A landscape with many valleys, sampled at points; each row gives a point and its height.
From any point a ball rolls to the lowest of the 5 points nearest to it. It stops when none of these is lower. Distance is the straight distance between rows; heights are no part of it.
sop height 207: 8 -24 -34 -6 6 -37 -1 -2 48 -7 3 6 -33 -11 11 -10 -19 -20 7 19 12 -8 -30
zug height 308: -27 16 -4 24 8 12 20 21 -11 -8 0 -15 -33 20 -9 9 -20 -48 19 2 -18 11 1
busut height 245: 3 -7 -16 -7 38 15 17 -18 -15 11 -5 -2 -27 17 -17 28 -33 -52 1 -15 -27 -18 -34
mal height 181: 14 -21 1 22 -33 -9 14 -15 24 -7 -6 -17 -17 -15 13 -16 -5 -14 4 6 13 13 -42
fud height 313: 28 -4 -62 -35 9 -40 8 -30 45 -1 42 -3 -9 12 6 6 -33 19 -15 -2 50 22 16
mileb height 498: -2 -24 2 20 31 -8 2 -34 -41 -22 -22 28 -11 2 -46 14 -31 -16 -46 -12 -15 -8 -3
vep height 440: 3 18 -16 -64 -2 -20 30 -17 -28 9 41 16 41 58 -23 -68 60 25 -15 10 -1 -9 -30
bor height 208: 7 -9 23 -16 -19 -29 -17 -22 6 -24 -28 11 -28 -50 -6 11 13 2 -19 -6 40 -32 36
zov height 177: -10 21 20 -14 -12 38 3 55 -34 19 4 -8 32 -9 15 46 -4 -57 -4 -28 -27 -12 31
guma height 192: 5 -9 11 16 -8 -29 -14 16 39 31 -23 3 -33 -49 -10 -27 -13 8 4 1 25 3 -5
Begad height 688: 25 6 11 -3 6 7 17 25 -44 1 -22 -10 45 25 -9 7 -9 4 -4 -9 -23 5 -41
sizi height 487: -1 14 9 -15 -32 59 2 9 13 -16 36 -12 28 -9 22 13 33 -13 13 -8 25 -10 33
pilem height 232: 12 -19 -18 -17 20 -28 -14 -13 39 -11 -27 18 -23 -25 -8 -22 1 4 -26 24 9 -4 -4
nadil height 249: 11 3 -52 -30 1 -36 7 -7 42 -21 13 5 -20 0 29 18 -9 12 3 30 19 40 -16
Betib height 511: -27 12 47 8 13 14 16 -4 -9 15 -2 -6 -13 -2 -15 -24 -12 -1 -21 -17 -7 -11 23
Rifi height 124: -17 26 -28 -2 -10 -24 38 -7 6 2 37 12 4 28 59 -2 13 61 5 9 8 31 21
pefe height 243: 9 -7 20 -25 -31 26 -10 22 0 -12 -3 -15 -7 -38 16 27 0 -30 19 -8 -16 -24 10
toliv height 369: -14 -26 12 -16 2 -26 -11 -67 -3 -33 -13 3 -27 -8 -31 12 7 -54 -35 -13 17 -14 5
Bop height 795: 1 30 0 1 38 18 -31 4 -36 -5 -39 -4 41 23 -29 -8 -5 45 -32 12 -4 30 13
Zona height 280: 9 -12 18 -23 -13 25 -17 -13 10 -11 -7 -17 -30 -1 -25 34 -5 -47 26 -18 23 -32 3
sev height 171: 0 18 -14 -4 -16 -25 7 -7 -18 0 7 -19 24 17 6 -15 -21 39 16 -48 -36 10 -26
lufe height 270: -5 -3 39 -22 -16 37 -8 0 -10 -14 -21 -24 -15 -21 11 46 -2 -30 13 -18 -4 -25 -11
vozi height 193: -2 -27 20 18 -30 -36 -73 14 4 28 -3 2 -37 -45 24 -26 40 25 -19 20 43 -1 0
veni height 489: -21 -16 30 14 -5 35 -2 -19 -19 -36 -13 4 -7 -8 -5 19 26 -18 14 -11 14 -11 35
tav height 673: -8 11 -39 33 15 -8 10 32 -1 27 23 28 29 16 12 -21 -22 -3 -2 4 -24 10 13
bel height 616: -10 1 37 10 40 61 9 9 -16 44 13 -6 20 32 -1 -22 5 -43 -5 8 27 -5 25
Nik height 336: -20 -26 8 -1 23 -16 -17 -24 13 -13 -18 23 -11 -11 -19 -7 -20 -14 -21 -23 4 -7 -5
Let height 675: 10 31 -2 -17 41 -3 12 28 -37 -10 -10 -24 44 55 15 -15 18 1 -10 36 -9 3 11
pupe height 211: 42 10 -29 -1 -47 -20 -42 7 3 22 1 3 -20 -27 28 16 3 0 23 19 31 -26 21
gerug height 364: -26 1 26 -16 3 14 -5 3 -26 -42 -10 -8 5 -23 -17 20 19 7 -15 -36 -22 -24 21
duzer height 345: -14 4 2 11 -37 28 -10 10 3 -2 15 -6 0 -35 20 6 26 6 32 26 10 -10 42
Los height 184: 11 -27 2 -18 0 -28 -4 -7 39 27 2 5 -48 -19 7 -4 -12 -34 -16 23 43 -37 11
fuzag height 367: 17 4 -28 1 16 -22 -6 -10 16 -12 -8 21 -12 -18 -10 16 -30 27 -21 -4 -29 9 0
miru height 112: 2 -7 13 15 8 30 3 2 9 -4 27 -14 27 28 -26 -54 12 -2 25 5 -2 34 -46
rutul height 809: 2 2 15 16 -48 36 14 -12 8 -11 58 -21 23 -7 -13 -43 56 -23 9 15 42 -7 -11
Siki height 665: 9 20 31 6 -32 47 -6 12 26 -2 29 -38 18 7 -9 -29 26 -7 28 -6 3 22 -12
Zek height 168: -14 -5 20 7 -18 -1 -29 23 13 6 -5 7 10 -59 22 -5 34 37 -19 -12 25 -7 33
Vud height 398: 9 13 -16 -37 27 -32 -15 -14 4 -8 10 14 -5 -9 -14 8 -37 41 -26 -10 14 -5 8
fes height 330: 9 8 -32 -8 -8 -20 17 -6 11 -32 -2 -4 7 -1 -3 -13 16 56 13 -9 -21 31 -33
Pebur height 378: -4 -2 -24 -15 59 -41 -10 -9 -10 28 -25 10 -12 13 -34 34 -51 3 -25 -11 -15 -7 4
kud height 214: 10 -19 10 14 -23 8 -7 4 11 9 10 4 -32 -25 16 11 -7 -15 31 21 6 -8 6
Raka height 267: -13 -17 -31 -7 -49 -29 13 -13 25 45 9 -4 -11 -1 4 -10 2 -8 19 9 -29 21 -36
bagab height 429: 8 -3 7 8 37 -14 -11 -15 -22 -3 11 32 47 7 -2 -16 12 44 5 1 -2 4 12
kepav height 199: 17 -20 -42 11 -33 -28 -17 -2 37 -8 -11 -1 -15 -9 29 -3 9 -11 14 17 21 28 -39
zote height 154: 10 -23 45 5 -28 23 12 -13 24 8 3 -20 -15 -20 -5 4 -5 0 11 -18 -24 7 -40
Rad height 565: 9 13 -19 7 7 6 5 12 -7 -1 22 -16 47 42 -10 -38 21 13 8 -13 -24 23 -46
kuge height 697: 18 1 -31 -4 2 9 5 3 -27 -9 -17 -18 17 26 3 26 -24 23 6 11 -25 20 -18
ser height 772: 4 36 3 -10 49 14 -6 23 -32 37 -13 -30 54 46 11 0 -2 6 -32 26 -14 13 34
boruf height 299: 10 -3 25 -9 -63 6 -47 -15 30 13 2 -19 -5 -45 3 -17 30 16 25 -3 -1 -11 -17
kef height 316: -21 -4 -23 5 6 -27 1 30 34 9 4 20 -31 6 11 -18 -8 16 5 14 -14 26 -5
safi height 563: 7 18 -13 -22 50 -12 -37 -36 -39 5 -25 16 2 9 -51 35 -42 29 -31 -12 6 5 1
bam height 148: 25 3 6 -18 -2 -45 -35 -6 4 -17 -5 21 -27 -46 12 -12 7 10 -23 -8 28 -49 35
Letok height 216: 10 -3 -8 11 -27 25 -7 -5 0 -13 -6 -19 0 -22 6 11 -3 -19 33 11 9 8 -19
bibe height 481: -26 -14 9 36 16 4 7 -22 -36 -7 -29 7 -32 7 -27 15 -5 -49 -18 -18 -9 10 -6
bubiz height 273: 21 -13 0 27 18 -11 17 22 15 -1 -7 10 -14 -10 5 7 -21 -6 17 -8 -13 3 18
Zoza height 574: 7 21 -5 -17 42 -2 -25 -10 -26 24 -28 20 10 20 -23 18 -17 36 -6 -21 -8 11 8
dapif height 467: 33 9 -9 -24 -4 8 11 -52 -4 -6 -3 -27 9 43 -11 59 -38 23 16 -8 1 23 -9
romo height 196: 24 -9 -7 13 -23 -17 -19 2 22 -13 6 -5 -43 -35 8 -3 8 -28 14 25 41 -27 -8
feko height 312: -17 -14 3 23 -78 -10 3 21 33 13 17 -9 12 -3 4 -22 22 20 0 -2 -8 26 -12
Tunip height 532: -21 3 3 28 20 -11 4 -6 -4 -20 -30 53 -1 -5 -9 -19 -12 10 14 -13 -19 17 1
Regu height 290: -13 -39 26 -22 -10 -19 -20 -39 -29 -23 -3 -11 10 -32 -10 25 5 4 -36 -29 -2 -35 5
Sobi height 236: -1 -10 -34 4 22 -8 11 1 -1 -18 -3 32 9 -16 28 -5 10 58 -13 3 5 20 14
keti height 294: -32 -13 33 8 28 4 -6 -11 -32 18 -28 0 -19 7 -23 4 -11 -4 -26 -28 -12 -13 -14
Zigo height 527: -5 7 12 -35 38 75 7 24 10 4 39 -5 15 1 4 -1 34 -30 -9 -16 0 -18 26
pab height 234: 6 0 -1 -13 -34 -19 -2 32 30 9 7 8 -38 -51 42 23 12 -5 15 1 33 -33 25
Mon height 215: 7 -8 9 -18 -35 -19 -44 -1 -11 -43 -23 5 -23 -31 1 31 25 6 -7 -3 13 -35 32
morif height 400: -27 12 5 8 -42 -24 39 11 9 27 19 11 6 6 -5 -48 43 21 -4 -2 -56 14 -18
Zun height 406: -2 -13 -34 29 -54 6 31 12 11 -22 21 9 15 16 3 -18 37 2 12 36 -6 28 -20
Buz height 206: -10 -8 21 -25 27 -14 -10 -36 37 20 10 -12 -38 -24 -11 25 -23 -42 -20 -21 -6 -38 27
dar height 332: 25 0 -41 -28 20 -1 -4 -51 33 -25 5 -13 5 29 10 35 -33 15 15 12 9 14 -4
susus height 690: -2 17 -7 -7 24 -13 9 31 -15 23 26 -11 44 28 12 12 -20 44 12 23 -5 2 21
kinu height 370: -2 21 -14 -34 -20 14 25 -8 -20 -10 37 6 48 42 0 1 48 26 24 11 3 16 6
Vusar height 271: 10 14 18 -22 -35 31 -17 24 8 -17 1 -7 -8 -27 23 23 2 -21 36 18 5 0 9
puz height 439: -16 1 -39 35 -22 20 14 14 -12 -3 9 13 11 14 17 -8 5 16 41 -5 -34 22 -15
gozen height 354: -15 -8 19 44 7 -3 -4 21 31 -14 -6 14 6 -39 -5 -21 21 33 -1 14 -2 11 -18
Lopuv height 423: -15 -36 -21 9 28 -15 -9 -77 -7 6 -18 20 -14 -5 -45 7 -17 -15 -34 -19 11 -17 -32
vub height 73: -25 -9 17 11 -5 -11 10 12 41 27 11 4 21 -33 16 -47 21 26 11 21 20 -15 36
sonun height 780: 16 25 -17 -3 2 22 9 43 -47 -5 -20 -14 31 34 8 7 -12 -12 -19 28 -26 18 -7
kugi height 258: -38 -21 -8 53 11 -22 7 28 25 27 12 31 -17 -28 9 -17 -6 17 -7 10 2 4 -1
diba height 524: 18 19 -15 -7 -5 -7 5 -25 3 -23 -4 -4 19 43 9 38 -1 22 17 -12 -17 33 9
saka height 160: -8 -12 16 5 5 -48 -10 -20 20 13 -4 -8 -49 -33 -7 -24 3 9 -9 7 33 -37 22
Sipef height 222: -4 -3 -6 21 -6 -22 22 -19 33 15 3 9 -36 -1 -4 21 -16 -38 8 33 -7 -16 -5
nop height 315: 2 -8 -37 -11 22 -15 22 21 8 1 -4 13 -15 -3 21 24 -26 -5 20 -2 -10 7 -8
Tolot height 281: 1 2 0 -12 -17 10 -5 29 12 12 5 -3 -4 -39 21 25 8 -10 19 2 -6 -15 43
Kal height 198: 36 -2 -10 8 11 -48 -32 1 47 14 -14 14 -44 -31 14 -31 -1 -12 -17 8 48 -20 -17
mupiz height 111: 18 13 -51 -30 37 -13 12 -8 5 27 -11 11 3 8 -1 15 -34 2 -12 4 -18 -3 7
zuzi height 274: -3 -7 27 0 16 10 8 -5 -8 18 -2 -14 -27 8 -4 38 -19 -57 6 -16 19 -17 -12
riso height 409: -15 6 30 9 -6 27 26 13 17 13 16 11 -1 -7 23 1 5 -9 13 14 -6 -6 36
lam height 366: -29 -12 9 48 -46 -4 11 24 43 16 12 -5 4 -9 15 5 1 -22 -6 23 10 17 16
Bovun height 218: -1 -9 26 6 -42 23 -12 -3 11 -18 -3 -23 -13 -12 -12 19 -2 -17 26 -11 -13 2 -6
Fofe height 430: 1 -7 -10 -20 45 -23 -21 -49 7 -27 -4 19 -20 7 -53 -14 -5 -24 -32 1 10 -25 -16
rinos height 333: -6 3 24 -35 27 35 -1 25 -40 16 8 -5 14 2 15 -13 17 -33 -43 -40 3 -19 25
bimig height 486: -16 -5 41 19 4 38 1 -10 0 -23 -10 16 1 -22 3 1 11 12 -3 -18 -7 1 17
Badim height 250: 4 15 -19 -11 -33 -17 32 -10 0 -31 28 18 9 33 24 -4 27 54 27 4 -9 36 -3
Fum height 482: 18 18 -10 -5 -1 -5 17 -6 -40 8 20 -16 40 53 -3 -2 13 24 8 6 -11 22 6
kub height 227: -5 -16 -11 -2 -28 -18 14 -2 14 -8 -20 6 24 3 -4 -20 -8 4 7 -12 -30 17 -46
dabam height 729: -8 9 5 38 51 32 -5 -3 -31 -15 -25 11 -4 -5 -21 -21 17 30 -9 -4 -7 -5 -2
sut height 659: -16 15 23 -10 11 56 3 14 2 -4 27 -11 -6 -12 10 3 13 -43 31 -12 12 -13 14
bem height 126: -14 9 6 -4 29 17 24 13 -40 23 -31 7 -33 36 -13 13 -23 -13 -1 -13 -23 -7 -2
gopum height 721: 31 4 -5 -22 -5 7 -24 4 -47 11 -27 -36 36 34 2 28 -40 7 -1 21 -6 35 -1
lota height 580: 12 46 10 -26 0 -4 14 16 -39 -4 8 -15 49 50 -3 -18 3 46 -4 15 -20 13 -13
nogul height 834: -12 6 43 22 19 32 27 12 -19 17 9 -4 31 32 -3 -15 -13 -21 9 5 23 -27 17
linef height 730: 8 12 -7 37 12 35 18 21 -34 -3 7 -12 31 30 4 -12 21 -10 0 0 -10 17 -3
safeg height 794: 4 5 26 34 -13 30 9 34 -47 -2 -17 -18 5 66 9 -12 -16 -27 -20 -1 -2 8 -26
gedib height 749: 4 -7 8 24 10 6 5 12 -41 -3 -20 -21 14 45 -23 -14 -24 -30 -5 -18 -8 0 -56
rak height 593: -16 15 17 41 47 3 17 31 4 11 -3 18 22 -11 -9 -44 2 17 -5 4 -12 -15 2

Call two points neighbours if one is among the 5 nearest of the other. Go from one point of each pair to the other, from neighbour to neighbour, staying as low as possible. Name the highest point that can't be avoided.
sev, bam: kub
bem, vub: zuzi
zov, bam: pefe
bam, vub: vozi

Where does a ball stop that starts at each point below?
pupe: bam
bubiz: bam
lota: Rifi
sonun: Rifi
pab: bam
Nik: bam
ser: Rifi
linef: Rifi
